A landscape with many peaks, sampled at points; each row gives a point and its height.
From any point a climber steps to the highest of the 2 points nearest to it. It stops when none of these is higher. Distance is the straight distance between rows; heights are no part of it.
Q765: 24  -42  -27  -6  29  53  32  -28  14  42  21  -19  -36  -3  9  -51  5  39  -18  12  -2  24  18  -5  -43  height 319
Q424: 25  10  -3  -30  -4  -5  -45  2  -36  -59  27  8  -4  27  -3  -11  46  7  -7  -2  -1  7  7  11  18  height 873
Q501: 31  15  -28  -6  -9  -13  -38  -36  4  -16  8  23  1  21  -2  6  42  -6  -21  -18  25  16  31  30  -24  height 633
Q558: 11  21  -26  36  7  13  0  16  9  17  -40  39  33  -26  -17  -3  -4  -17  -43  -13  -2  -17  -7  44  3  height 462
Q933: 11  19  -20  -22  -50  15  -12  -49  0  13  -13  14  -6  20  11  -23  61  6  -10  0  48  23  2  -6  -8  height 22
Q519: 50  -18  -24  -10  -15  17  17  -13  25  17  -29  -11  -8  6  -33  -46  -8  -46  -11  -9  25  -31  41  1  -33  height 466
Q174: -22  16  -13  5  -22  -1  18  -13  29  33  -9  13  18  16  9  38  -5  -3  29  15  14  -12  -17  17  -54  height 773
Q547: 27  -20  29  -38  6  -1  -14  15  6  -14  16  -40  -28  22  3  -37  -7  -8  7  -4  -13  -10  15  -38  34  height 830
Q786: -25  53  11  -39  5  -16  19  -8  -26  -13  24  -10  -28  -27  -7  -10  5  -29  -28  -2  29  0  -11  -37  19  height 498
Q227: -17  46  -24  -5  -27  36  37  15  -27  30  21  -48  -32  19  -16  19  -32  2  1  46  -44  11  -28  -7  -28  height 579
Q324: -20  26  15  -32  17  -21  1  6  37  27  -1  -23  1  1  -5  18  -53  -36  -16  2  -7  -36  27  -44  11  height 374
Q616: -53  28  17  -21  -28  -22  -8  2  -21  -37  36  -12  2  12  11  66  -12  -13  52  3  -32  9  -4  21  -19  height 700
Q799: -8  -10  13  -1  55  -37  -29  -15  36  10  17  50  -5  0  40  22  0  32  -27  -24  -9  11  1  -13  23  height 215
Q72: -1  -47  13  22  -10  11  3  -36  16  20  -15  -8  -6  13  19  -19  18  41  51  -6  13  26  -32  -27  -10  height 477
Q675: 16  -2  -9  -41  0  20  20  -3  27  35  36  -35  -38  41  -6  -11  -27  1  5  26  -28  -11  8  -20  -49  height 480
Q247: 5  0  8  18  18  -36  -43  -2  -9  -46  5  43  31  1  9  20  18  26  0  -23  0  14  -13  24  29  height 444
Q693: 4  -17  -17  22  71  25  -9  -32  -1  10  23  26  -43  0  33  -11  28  41  -22  -26  -20  42  7  12  -12  height 275
Q525: 38  -33  -11  -33  23  13  -12  -13  7  24  46  4  -24  22  17  -53  13  18  -28  12  -24  0  56  -7  -4  height 236
Q274: -32  63  -5  -15  -51  2  6  -15  -51  -14  13  2  7  15  -7  32  24  -23  11  25  -16  10  -25  25  -20  height 771
Q315: 31  -38  -5  -20  -6  43  28  -34  7  34  6  -24  -27  6  8  -63  14  27  9  18  -3  16  11  -28  -18  height 340
Q69: 23  -10  27  -61  13  -27  8  16  3  -43  10  -37  -38  2  -9  -16  -11  -38  6  -27  9  -21  35  -40  15  height 729
Q723: 1  15  -4  -17  38  -10  24  28  -16  -14  65  -45  -51  1  -4  21  -46  1  6  13  -47  -7  -1  -14  -28  height 517
Q286: 6  7  -14  -38  -38  -18  -8  -26  25  25  24  5  -8  54  6  15  2  -15  20  24  -6  -6  20  11  -64  height 441
Q26: -35  5  -1  55  -34  6  22  11  -32  -5  -45  8  31  -24  -28  1  14  -23  6  15  -8  -6  -41  21  2  height 514
Q649: -21  -33  14  65  18  21  39  42  1  36  -23  -28  6  -34  -11  -7  -42  15  14  14  -9  -3  -44  -11  32  height 334
Q917: -14  24  -23  8  16  30  49  19  -26  26  40  -38  -34  -12  -15  -1  -39  12  -23  38  -29  -2  -29  -7  -18  height 560
Q608: -50  57  1  -7  -51  -1  -16  10  -12  17  -52  -17  28  15  -12  15  6  -34  -12  27  -19  -7  -4  -16  33  height 192
Q287: 22  15  -36  32  -28  65  42  10  -30  22  1  -3  -3  -12  3  -23  14  36  -15  25  -6  11  -25  27  -15  height 643
Q517: 25  -55  22  25  45  16  18  32  -4  -8  21  -34  -17  -24  0  -32  -32  35  16  -11  -19  -12  -11  -25  27  height 301
Q177: -38  0  34  -6  4  -19  -13  -23  -10  -12  10  -2  -9  -3  28  -10  36  29  26  -14  29  21  -37  -49  46  height 792
Q291: 20  10  -4  -40  -15  9  6  -13  -26  -52  -18  -14  -16  -6  -29  -33  32  -34  12  -19  53  -2  12  -12  -11  height 652
Q102: -28  3  20  5  -11  -21  -4  22  -34  -49  11  -3  12  -4  -16  40  -11  -21  35  -1  -18  -9  5  26  -5  height 785
Q938: -11  -12  7  39  27  -5  -13  -5  14  18  -9  37  10  -16  31  11  1  43  13  -24  -7  35  -47  6  12  height 341
Q791: -18  3  7  55  -37  24  29  -3  -24  8  -44  1  17  -18  -12  -2  15  14  33  7  2  11  -53  8  9  height 539
Q592: -32  32  15  -5  -46  16  2  -6  5  34  -46  -24  17  16  -4  5  -4  -16  8  20  -9  -12  -13  -43  26  height 178
Q757: 23  4  -12  -35  45  -8  9  -22  4  -23  34  4  -42  -9  11  -21  3  -8  -30  -22  16  -10  19  -34  -8  height 163
Q464: -12  30  -3  9  -14  19  18  11  -19  1  -40  -4  25  -36  -39  -36  1  -53  -49  12  -2  -35  0  -13  36  height 478
Q285: -56  51  10  -22  -9  -35  -6  -8  -29  -8  39  -27  -20  -4  10  55  -41  -16  22  15  -38  20  -7  0  -4  height 642
Q344: -54  4  29  34  -12  -14  20  -5  11  21  -37  -8  24  -14  -2  29  -20  -6  40  4  5  -10  -33  -20  4  height 648
Q29: 6  5  -23  17  -13  -8  -19  -48  50  50  -4  29  -10  18  14  17  24  2  -7  -19  22  50  11  22  -59  height 413
Q598: -14  56  1  -24  -5  10  25  2  -16  13  -15  -8  -6  -34  -24  -26  1  -47  -52  2  20  -24  1  -27  33  height 470
Q208: 19  -38  16  35  -7  5  -26  32  -1  -10  -22  1  36  11  -13  -8  -6  16  17  -4  -15  -24  -7  13  33  height 70
Q845: -35  67  -9  -22  -17  0  11  -8  -22  12  41  -31  -17  21  4  47  -22  -4  13  30  -37  11  -20  0  -35  height 607
Q415: -6  -17  16  6  8  -11  -11  2  -3  -65  -60  14  24  -38  -41  -13  22  -39  10  -25  45  -10  23  1  24  height 564
Q437: 32  -23  -28  14  -12  48  0  37  17  56  8  -3  29  23  14  -10  -14  31  -22  40  -23  -20  8  31  -11  height 131
Q432: 21  -17  -3  -29  -17  -35  8  -13  55  44  -2  13  -1  16  -19  -34  -11  -32  -8  -2  28  -16  47  -24  -11  height 421
Q623: -34  -1  12  -12  35  -10  26  -36  15  4  34  -13  -34  5  21  17  -12  22  28  6  0  9  -23  -41  -34  height 609
Q243: 47  -11  -9  27  -9  32  -13  -41  18  15  -33  2  1  -16  -7  -34  40  -8  -22  -42  33  37  15  16  -1  height 351
Q527: 47  11  -47  16  -44  62  21  -1  -28  10  -11  -16  -9  17  -12  -22  24  12  0  12  1  -6  -5  31  -43  height 676
Q159: 1  7  -2  1  9  -22  15  -8  -62  -72  27  14  -21  -44  -28  8  -2  -30  -9  -9  8  8  0  39  -17  height 776
Q574: 35  -39  9  -28  -38  32  2  -18  -9  17  1  -28  -20  21  14  -76  37  15  23  12  6  24  20  -28  9  height 372
Q818: -26  40  13  -23  -50  10  20  -9  -38  -25  -32  -18  -1  3  -20  -7  28  -36  24  6  17  6  -16  -17  4  height 575
Q589: 14  28  6  -5  -24  44  -1  12  -36  15  -2  -10  23  -17  0  -38  12  11  -39  19  -20  -11  1  -2  57  height 557
Q214: 0  -19  -21  -1  57  36  20  -32  2  21  29  4  -42  0  27  -31  13  43  -17  5  -14  21  2  -4  -25  height 298
Q941: -42  16  39  -24  -35  -32  -57  22  13  -11  -40  -11  39  43  -3  31  6  -24  29  14  -5  -8  16  -12  44  height 309
Q555: -14  -4  15  5  -20  30  11  -1  38  74  -24  -20  23  16  5  4  -35  24  -2  29  -17  -13  -12  -30  12  height 154
Q871: -27  15  36  -24  -28  -17  -50  26  -15  -48  -30  0  30  23  -23  16  28  -23  19  11  7  -3  4  2  43  height 349
Q846: 18  -22  -22  25  -45  42  24  -29  26  60  -36  2  3  10  8  -20  15  35  10  13  15  24  -13  8  -33  height 531
Q531: -2  29  8  9  -1  -4  -36  32  -38  -29  -4  20  39  -4  -40  3  -2  -22  -50  23  -33  -19  4  34  55  height 415
Q741: 1  48  -9  -29  -13  5  -24  -4  4  16  3  25  20  12  5  -5  19  -1  -50  8  8  -17  0  1  32  height 515
Q319: -1  -11  1  13  66  -3  -28  -28  1  -3  22  43  -18  -5  46  -10  31  41  -25  -27  -14  35  9  -3  28  height 248
Q254: -6  -25  6  38  -27  29  26  -12  -6  18  -23  -11  0  -1  7  -10  9  39  48  1  8  17  -51  -8  -5  height 511
Q884: 19  -37  -20  5  29  33  -7  31  -1  18  51  -11  -16  28  33  -8  -3  53  -6  30  -45  -4  7  15  -15  height 293
Q863: -38  46  -6  -5  -15  -10  -3  -13  38  45  -22  20  37  10  4  39  -21  -30  -20  15  -3  -39  7  6  -13  height 337
Q631: 11  18  -2  -58  -11  32  28  -24  22  36  23  -35  -42  33  5  -28  -2  -3  -8  29  -17  4  5  -46  -26  height 447
Q407: -24  -8  21  32  -7  -19  -3  -15  8  -9  -36  21  29  -10  4  17  9  3  47  -23  23  9  -35  3  8  height 593
Q690: 37  22  -26  -4  28  22  -15  -17  30  33  -14  36  10  -27  6  -27  2  -8  -71  -27  14  2  23  18  18  height 71
Q770: -15  -40  46  7  18  -43  -4  -5  -4  -53  0  -10  1  -11  6  11  -6  11  52  -28  15  1  -15  -42  28  height 630
Q499: 28  -34  -10  47  8  -6  -24  35  8  -8  -25  21  32  9  -4  11  -2  16  2  -18  -1  -11  -3  44  11  height 84
Q656: -31  -17  4  12  28  -28  49  -4  -16  -35  26  7  -29  -61  3  38  -30  -16  29  -27  13  6  -12  25  -28  height 721
Q578: 29  6  -5  10  -2  37  -2  -17  19  52  -36  29  32  -28  22  -37  8  17  -42  -9  6  13  1  10  32  height 59
Q984: 8  -68  27  3  52  -25  -22  -9  25  6  23  17  -14  3  39  -19  1  47  5  -17  -18  10  16  -35  38  height 134
Q722: -20  7  48  -52  -6  -41  -48  38  -16  -74  -13  2  9  6  -19  32  25  -9  22  -4  21  3  26  -4  47  height 311
Q797: -6  -11  18  47  32  -13  1  24  -8  6  -8  35  18  -47  -4  -2  -22  11  -32  -17  -14  7  -40  25  53  height 639
Q536: 11  -58  14  30  65  -25  -7  17  20  -7  18  16  -20  -15  27  10  -14  52  6  -32  -22  5  -6  -18  18  height 161
Q926: -3  77  -26  -36  -25  1  -19  -16  -19  -8  24  27  22  19  0  16  27  -13  -43  20  0  -14  2  24  -10  height 563
Q518: 53  -49  3  -12  3  9  11  -11  0  -23  5  -31  -36  9  -16  -54  -2  -13  29  -19  13  -4  19  -28  -21  height 519
Q954: -40  51  23  -35  -23  -14  -9  5  -29  -19  -7  -36  -6  5  -13  16  0  -34  19  5  -2  14  -5  -15  29  height 532
Q300: 3  36  -16  17  3  -4  -11  7  -22  -19  -20  38  35  -32  -30  -5  6  -27  -53  5  -3  -20  -3  42  32  height 438
Q54: 2  20  -14  28  -20  68  43  27  -30  44  5  -12  15  -14  15  -8  -10  52  -27  49  -30  8  -21  15  7  height 620
Q311: -5  61  -13  -49  -15  -15  -12  -15  -35  -53  33  23  2  3  -3  20  29  -30  -19  3  14  2  12  29  -16  height 610
Q875: 40  -26  -1  -6  -9  28  17  -3  4  -1  -16  -27  -12  4  -29  -45  -10  -19  17  -8  6  -26  8  -17  -12  height 490
Q7: -19  4  -16  23  -22  60  33  24  -3  56  9  -19  14  21  20  18  -16  57  -1  51  -23  15  -32  0  -8  height 598
Q487: 22  -49  -12  -7  27  17  -13  -6  5  41  42  5  -19  33  33  -35  16  50  -13  29  -41  17  46  14  -20  height 264
Q353: -1  0  -13  2  -24  -34  -28  -34  63  60  -10  45  21  25  11  5  11  -5  -2  -5  23  21  21  11  -22  height 452
Q666: -43  11  38  4  -19  -36  -40  2  8  -1  -15  5  46  22  11  42  -10  -2  28  5  -3  -10  -6  -15  34  height 276
Q337: 1  28  12  11  -33  52  22  0  -33  38  -10  -7  26  -19  18  -25  1  40  -31  36  -24  10  -13  -12  46  height 590
Q84: -26  -8  37  13  6  -18  0  -9  -26  -23  7  -19  0  -16  -3  -7  3  10  27  -12  9  14  -39  -40  45  height 706
Q477: 44  -35  -39  39  3  4  -27  27  45  50  -1  23  12  21  12  8  0  15  -23  -8  -6  21  30  50  -26  height 110
Q624: -10  4  -18  60  -23  19  3  19  -9  9  -59  28  44  -27  -27  -12  16  -10  -20  5  -10  -13  -30  41  19  height 488
Q416: 4  21  6  -58  1  -28  -29  3  -2  -37  4  11  -10  6  -3  -2  30  -20  -26  -17  50  -11  35  -4  7  height 616
Q245: -27  -8  -21  56  31  -14  38  51  5  15  -16  36  7  -41  9  40  -35  -27  -4  -3  7  19  -39  39  -11  height 779
Q12: -18  -12  15  22  48  14  18  -12  14  27  4  19  -6  -33  28  -15  -10  47  -5  -10  -10  29  -46  -15  21  height 316
Q627: -5  8  14  -8  34  -39  -1  34  -3  -18  33  -11  -5  -6  -7  43  -56  -9  -12  -3  -39  -30  22  -13  16  height 401
Q436: 13  0  1  -39  37  0  -17  -13  -12  -17  38  5  -35  3  27  -41  33  18  -39  -10  8  -2  23  -27  28  height 185
Q60: 26  -16  4  -3  -25  33  -5  -28  21  54  -30  14  24  -17  34  -52  29  29  -25  8  24  28  11  -10  30  height 49
Q468: -33  25  29  -51  22  -29  20  -8  -15  -28  36  -30  -40  -28  7  9  -17  -29  9  -16  20  0  5  -52  12  height 533
Q211: -16  -18  5  20  69  -21  -3  12  20  7  41  25  -19  1  36  29  -15  52  -10  -3  -30  7  -20  -9  6  height 186
Q691: -14  -21  -20  41  34  36  55  51  8  37  6  -28  -6  -21  -11  0  -47  13  -8  25  -7  -3  -34  -1  6  height 343
Q617: -2  -14  25  12  27  35  24  1  -10  29  15  -20  2  -36  21  -33  -17  52  -9  17  -26  14  -21  -33  40  height 294
Q820: -25  -3  33  -40  33  -40  -1  -13  -4  -43  24  -5  -40  -11  21  -2  16  1  14  -27  34  5  3  -51  13  height 584
Q140: 10  -13  -6  14  -39  4  -6  -38  46  62  -34  26  18  14  7  -13  14  8  10  0  23  16  -4  3  -10  height 493
Q384: -19  9  15  -31  42  -8  13  -7  2  -3  58  -39  -48  19  15  14  -27  9  16  9  -35  3  -7  -46  -22  height 553
Q494: 31  -49  15  7  -46  23  -13  -25  -11  5  -15  -16  5  24  11  -45  37  26  51  1  9  24  -4  -19  9  height 420
Q688: -65  29  10  19  -29  -33  -23  5  -44  6  -30  -36  6  1  -10  29  -38  -17  27  24  -39  19  -24  -8  31  height 213
Q681: -28  -3  21  -20  18  -25  36  -9  10  -37  -9  4  -4  -50  -11  13  -28  -43  12  -33  30  -22  22  -19  3  height 739
Q825: 3  -11  12  17  -8  -24  -38  -20  -6  -42  -24  26  30  7  -1  10  30  12  25  -27  36  19  -6  13  17  height 518
Q852: 37  -53  -5  17  14  2  -5  -18  38  29  -1  5  -16  -2  5  -36  -2  21  6  -22  11  18  16  -6  -11  height 122
Q633: -21  1  23  5  -19  21  7  1  12  39  -26  -37  6  5  -4  -6  -31  4  16  14  -16  -13  -15  -51  34  height 165
Q721: -10  -3  -15  -25  16  2  29  0  47  40  35  -15  -22  34  7  23  -35  7  3  28  -9  -14  0  -10  -69  height 520
Q835: 43  -54  12  5  14  -2  -7  -21  3  -32  -13  -14  -17  -15  -9  -49  15  1  16  -40  36  8  13  -24  18  height 568
Q375: -10  -1  13  -44  6  -33  5  -16  19  -28  -8  13  2  -16  3  17  -1  -37  -1  -31  41  -22  34  -16  -4  height 687
Q972: 48  -28  -37  33  -15  36  -21  21  13  39  -6  14  25  19  8  -12  8  24  -16  7  -2  0  15  55  -14  height 121
Q50: 20  24  -17  -33  -5  -10  -21  2  -38  -87  13  23  12  -7  -34  20  23  -28  -4  -4  9  -4  41  45  -12  height 668
Q328: 4  23  5  8  -9  19  0  7  -54  -9  30  -18  -7  -8  -10  -15  -2  8  -26  17  -36  8  -25  1  39  height 591
Q95: -7  -20  -7  49  47  -24  28  66  22  2  -8  15  12  -26  1  40  -47  -9  -8  -9  -7  -21  -8  21  5  height 737
Q178: 29  -2  -18  33  -7  49  2  -42  -9  8  -23  -1  -10  -29  3  -33  47  21  -7  -33  18  42  -13  10  -6  height 329
Q58: 30  -24  16  13  29  43  20  11  -34  -1  23  -29  -5  -35  15  -55  -5  41  -7  11  -28  1  -8  -14  35  height 280
Q602: 31  -21  -16  -1  32  -11  -5  -38  30  2  11  15  -28  -4  6  -10  5  2  -16  -30  18  11  23  -5  -29  height 142
Q834: 23  5  -5  -16  -13  9  -17  -16  -40  -56  -4  -6  -7  2  -13  -28  49  -3  11  -20  37  14  0  -5  11  height 717
Q775: 7  0  -25  -16  19  -16  21  -20  19  -26  18  14  -18  -28  5  37  -20  -18  4  -34  20  -13  37  27  -58  height 109
Q252: -10  36  13  -23  -23  -8  -25  5  -13  -9  12  -19  7  36  4  21  1  -9  7  13  -28  -4  -5  -7  19  height 486
Q441: 36  -5  8  -45  20  20  -23  8  -5  8  42  -8  -11  15  33  -47  10  16  -44  16  -29  -11  35  -16  35  height 211
Q262: 1  -13  -18  7  -7  35  20  19  58  88  -15  4  25  19  6  1  -30  22  -25  34  -9  -12  -10  15  -17  height 141
Q478: -32  1  12  1  -12  -12  -17  19  3  -49  -70  9  38  -42  -40  -21  26  -53  -13  3  27  -25  15  -7  29  height 530
Q237: 21  20  -12  -39  -5  -26  -46  -21  10  -22  4  20  -11  10  -1  -2  53  -12  -49  -26  58  14  50  15  -6  height 570
Q79: -10  12  -22  -14  8  -4  31  14  28  1  7  13  4  -10  0  45  -33  -34  -2  -2  1  -44  31  30  -54  height 99
Q779: 24  -29  -23  29  21  8  -15  44  -4  -11  40  1  -4  27  22  18  -4  39  6  9  -25  -8  -9  24  -8  height 320
Q553: 28  8  -22  6  21  -17  -4  12  -43  -70  21  19  0  -23  -24  13  6  -7  -12  -17  -1  -1  16  43  -12  height 724
Q593: 0  -49  23  -26  26  -23  0  -19  43  29  32  0  -26  15  24  -27  -9  21  5  5  -3  1  19  -52  15  height 106
Q152: -27  -6  8  -3  39  -25  45  -28  16  -21  25  3  -30  -39  17  27  -23  2  37  -26  19  6  -11  -14  -42  height 671
Q438: -13  -15  -10  17  -16  56  33  -13  24  63  -16  8  7  9  29  -4  2  69  -3  27  -8  31  -33  -1  -25  height 566
Q849: 44  -10  -13  7  -2  17  -33  -18  0  -11  -24  7  16  -11  -6  -39  35  0  -32  -30  35  11  20  18  33  height 379
Q630: -14  29  2  -20  -32  15  24  -15  -40  -39  -39  -5  -3  -28  -30  -31  37  -43  11  -11  48  -4  -8  -10  3  height 611
Q510: -64  51  -12  9  -43  -22  -18  11  -36  16  -57  -32  8  -11  -15  8  -36  -35  -15  41  -53  13  -11  -10  35  height 204
Q794: -9  -14  8  30  32  -40  -20  -5  6  -26  9  36  5  -9  28  41  7  34  21  -34  -1  22  -23  16  -5  height 383
Q143: 35  9  -41  4  -43  37  6  2  -22  -19  -18  -14  5  28  -29  -10  26  -29  20  9  8  -17  9  46  -61  height 722
Q565: -28  -1  -4  38  28  -15  32  18  10  1  -40  38  7  -74  -12  16  -29  -48  -11  -31  11  5  -13  31  -15  height 826
Q579: -65  10  27  43  -40  -25  -15  3  -57  -7  -20  -11  23  -9  -11  46  -13  -15  19  32  -22  17  -44  17  23  height 223
Q345: -57  45  4  -15  -8  -11  7  -1  20  24  -16  -16  22  -10  -8  37  -41  -46  -1  15  -20  -33  17  -18  -10  height 354
Q636: -12  32  -39  14  -40  16  9  -10  -2  12  -10  16  22  24  8  41  17  -6  24  15  10  -7  -15  46  -64  height 847
Q570: -2  -2  9  -55  -33  -22  -6  -26  13  -1  30  -18  -27  52  15  6  15  -19  49  14  -3  12  13  -18  -52  height 499
Q744: 13  -11  -5  38  48  -10  8  28  21  7  -16  32  4  -40  -6  5  -37  1  -23  -37  -4  -8  -12  12  17  height 690
Q913: -17  -14  10  25  -1  -21  13  29  -55  -53  19  -5  -8  -29  -23  28  -16  -25  13  7  -9  -1  -18  44  -7  height 838
Q756: -13  -6  18  -23  6  -21  -14  -38  -6  -25  20  -1  -26  17  28  -5  38  15  29  -14  28  16  -10  -36  -4  height 672
Q771: 15  -1  11  -39  4  -10  12  -2  42  34  -2  -14  -8  10  -12  -16  -34  -38  -18  6  5  -38  33  -39  0  height 395
Q888: -51  23  23  35  -30  -27  -26  -1  -23  -10  -6  16  46  12  5  52  6  9  33  14  -12  6  -38  22  12  height 243
Q679: 56  6  -36  1  16  8  -8  -9  30  18  -5  21  5  -3  -14  -14  -8  -15  -55  -18  10  -21  40  35  -18  height 81
Q21: -8  -14  15  -13  -40  1  10  -2  35  47  -14  -39  -6  46  -10  4  -28  -18  42  27  -13  -10  -3  -32  -29  height 632
Q421: -13  44  -18  1  -49  9  -13  -3  -35  -25  -15  20  38  22  -19  29  29  -18  16  18  -3  -8  -11  49  -29  height 869
Q149: 28  -38  29  -21  20  -22  13  17  -4  -55  -13  -27  -15  -12  -22  -22  -21  -26  23  -31  9  -28  23  -35  20  height 679
Q322: 52  -56  -32  44  9  -20  -32  53  30  6  -10  24  19  27  4  31  -7  19  -9  -19  -2  4  30  49  -10  height 98
Q349: 18  -51  -10  36  54  -30  18  68  37  1  9  10  0  0  19  51  -45  23  5  -16  -7  -10  -1  6  0  height 688
Q955: 8  13  0  -1  7  -7  -29  5  -62  -58  50  8  -10  21  1  2  31  21  6  5  -33  14  -20  19  11  height 716
Q814: -10  26  -6  -6  20  3  37  10  -23  0  41  -33  -31  -14  -17  15  -38  -18  0  15  -21  -12  -15  -9  -25  height 540
Q34: 11  14  0  -12  -13  1  -42  -9  -1  -28  -53  14  13  -14  -27  -25  52  -16  -28  -28  78  6  18  12  28  height 419
Q674: -5  9  10  26  32  -36  -4  8  -34  -28  27  35  2  -37  -5  17  -17  2  -35  -4  -9  5  -29  30  28  height 587
Q251: 2  -2  -23  26  42  16  22  48  16  28  33  -4  -3  -7  2  16  -42  26  -29  20  -17  -19  -17  13  1  height 355
Q98: 19  -42  29  -1  20  -27  -3  -6  -8  -62  -13  -6  -12  -12  -5  -17  9  2  30  -37  34  1  9  -32  25  height 622
Q40: -25  -9  17  9  -20  -8  8  -4  25  21  -17  -11  15  19  4  28  -16  -4  47  9  2  -20  -15  -14  -26  height 701
Q974: 22  24  -4  -11  3  11  -1  12  -53  -38  50  -25  -30  19  -8  -14  9  2  2  13  -45  3  -19  5  6  height 637
Q554: -20  -3  8  14  27  -25  29  -6  0  -35  -24  25  2  -68  -18  9  -20  -40  -2  -41  24  -6  6  19  -1  height 783
Q92: -11  -39  13  -18  4  -6  7  -18  62  72  24  2  -6  31  9  -18  -25  30  -3  24  -16  7  11  -32  -12  height 83
Q266: 18  1  -1  -3  37  1  -2  29  15  15  35  -10  -11  -1  1  9  -46  12  -30  5  -35  -32  8  -15  14  height 376
Q735: 1  16  18  -9  -7  -12  -29  34  -14  -22  3  -41  3  30  -12  9  -23  -10  15  6  -48  -9  0  -2  37  height 449
Q754: -4  22  17  -16  16  -38  -40  36  -4  -13  16  -17  9  20  -6  41  -44  -2  -15  2  -49  -18  24  -14  44  height 422
Q231: -5  -5  19  -37  -55  -7  7  -20  20  17  -11  -25  -10  51  1  -10  10  -22  47  16  14  5  0  -31  -27  height 569
Q737: 36  -1  -37  22  -37  14  -29  -8  -12  -29  -20  1  22  28  -27  11  33  -20  11  -13  22  4  23  62  -50  height 793
Q696: -30  10  16  -15  -16  -24  -11  -42  -6  -19  11  8  4  18  30  26  30  7  49  -7  21  17  -23  -15  -19  height 582
Q182: -14  -20  -2  0  27  -21  19  17  44  25  23  -1  -8  14  19  49  -44  11  18  5  -2  -15  1  -5  -49  height 571
Q880: -5  43  -10  -15  -11  -5  -25  -19  -7  -17  -18  34  20  -9  0  -2  45  -3  -29  -12  46  9  -5  13  26  height 463
Q120: -2  -12  -24  32  47  -13  49  15  -16  -23  19  10  -38  -57  3  21  -20  -10  6  -26  21  26  -18  32  -40  height 684
Q378: -38  27  11  0  -21  1  -5  23  -10  -28  -57  -17  31  -34  -44  -23  15  -65  -28  17  -6  -22  6  -16  34  height 500
Q964: -2  -55  5  14  32  -41  22  36  41  -1  0  6  -1  -2  19  57  -44  9  33  -17  3  -21  10  1  -26  height 631
Q855: -4  8  -28  17  7  -8  -17  26  -6  -8  47  13  4  38  19  43  3  29  12  16  -17  -3  -18  38  -35  height 350
Q958: 37  -45  19  2  -33  -7  -43  35  11  -2  -24  3  34  44  -20  -21  2  -3  13  8  -20  -26  29  16  25  height 52
Q332: 34  -33  -20  7  40  -14  24  -3  19  -16  13  -4  -32  -12  1  5  -16  5  5  -27  12  -7  21  3  -47  height 125
Q495: 39  17  -42  36  -16  24  -28  -28  -6  -9  1  9  3  17  -6  17  48  5  -18  -21  16  26  10  63  -47  height 712
Q97: 19  11  -27  -20  -23  -8  -26  0  -3  -1  43  7  -6  63  18  30  16  8  15  23  -22  -7  9  34  -61  height 392
Q348: 4  8  -10  -27  -44  35  0  -39  3  43  -11  11  -5  11  38  -42  51  29  -24  21  23  21  10  -22  10  height 36
Q716: 31  -12  -7  -38  -40  -12  7  -11  29  24  -16  -8  -6  28  -30  -47  7  -52  7  -1  29  -20  46  -19  -25  height 445
Q305: 25  13  -26  -7  7  -13  -2  7  35  7  -9  26  19  4  -14  17  -21  -31  -35  -5  0  -43  40  31  -35  height 89
Q366: -8  -44  24  45  28  2  14  29  16  15  -6  -11  7  -18  2  -6  -32  28  28  -11  -6  -10  -31  -19  28  height 321
Q886: -34  31  21  0  -19  -22  -46  26  -21  -35  -28  21  51  2  -30  21  12  -30  -17  20  -12  -14  3  15  48  height 386
Q585: 9  9  -8  -6  -63  29  18  -37  -6  15  -36  -1  3  20  -3  -24  35  -2  23  7  30  7  -14  -14  -13  height 9
Q165: 7  -12  22  -32  -4  0  -1  14  -27  -85  -34  -18  -3  -20  -43  -22  23  -47  29  -17  30  -10  28  -6  14  height 605

Where does a climber stop that starts at each point below?
Q814 | Q913
Q771 | Q177
Q60 | Q602
Q243 | Q913
Q855 | Q421
Q178 | Q913
Q691 | Q424
Q464 | Q424
Q29 | Q737
Q617 | Q421
Q984 | Q791

Call two points neighbours if one is among the 2 nearest of the other. Go from one point of each pair to the other, from neighbour to neighbour, staying as high as possible. Name the lowest point that can't be avoided.
Q547 and Q791 | Q315
Q424 and Q547 | Q598
Q95 and Q424 | Q589
Q95 and Q737 | Q237
Q421 and Q656 | Q723
Q913 and Q421 | Q845
Q756 and Q547 | Q98
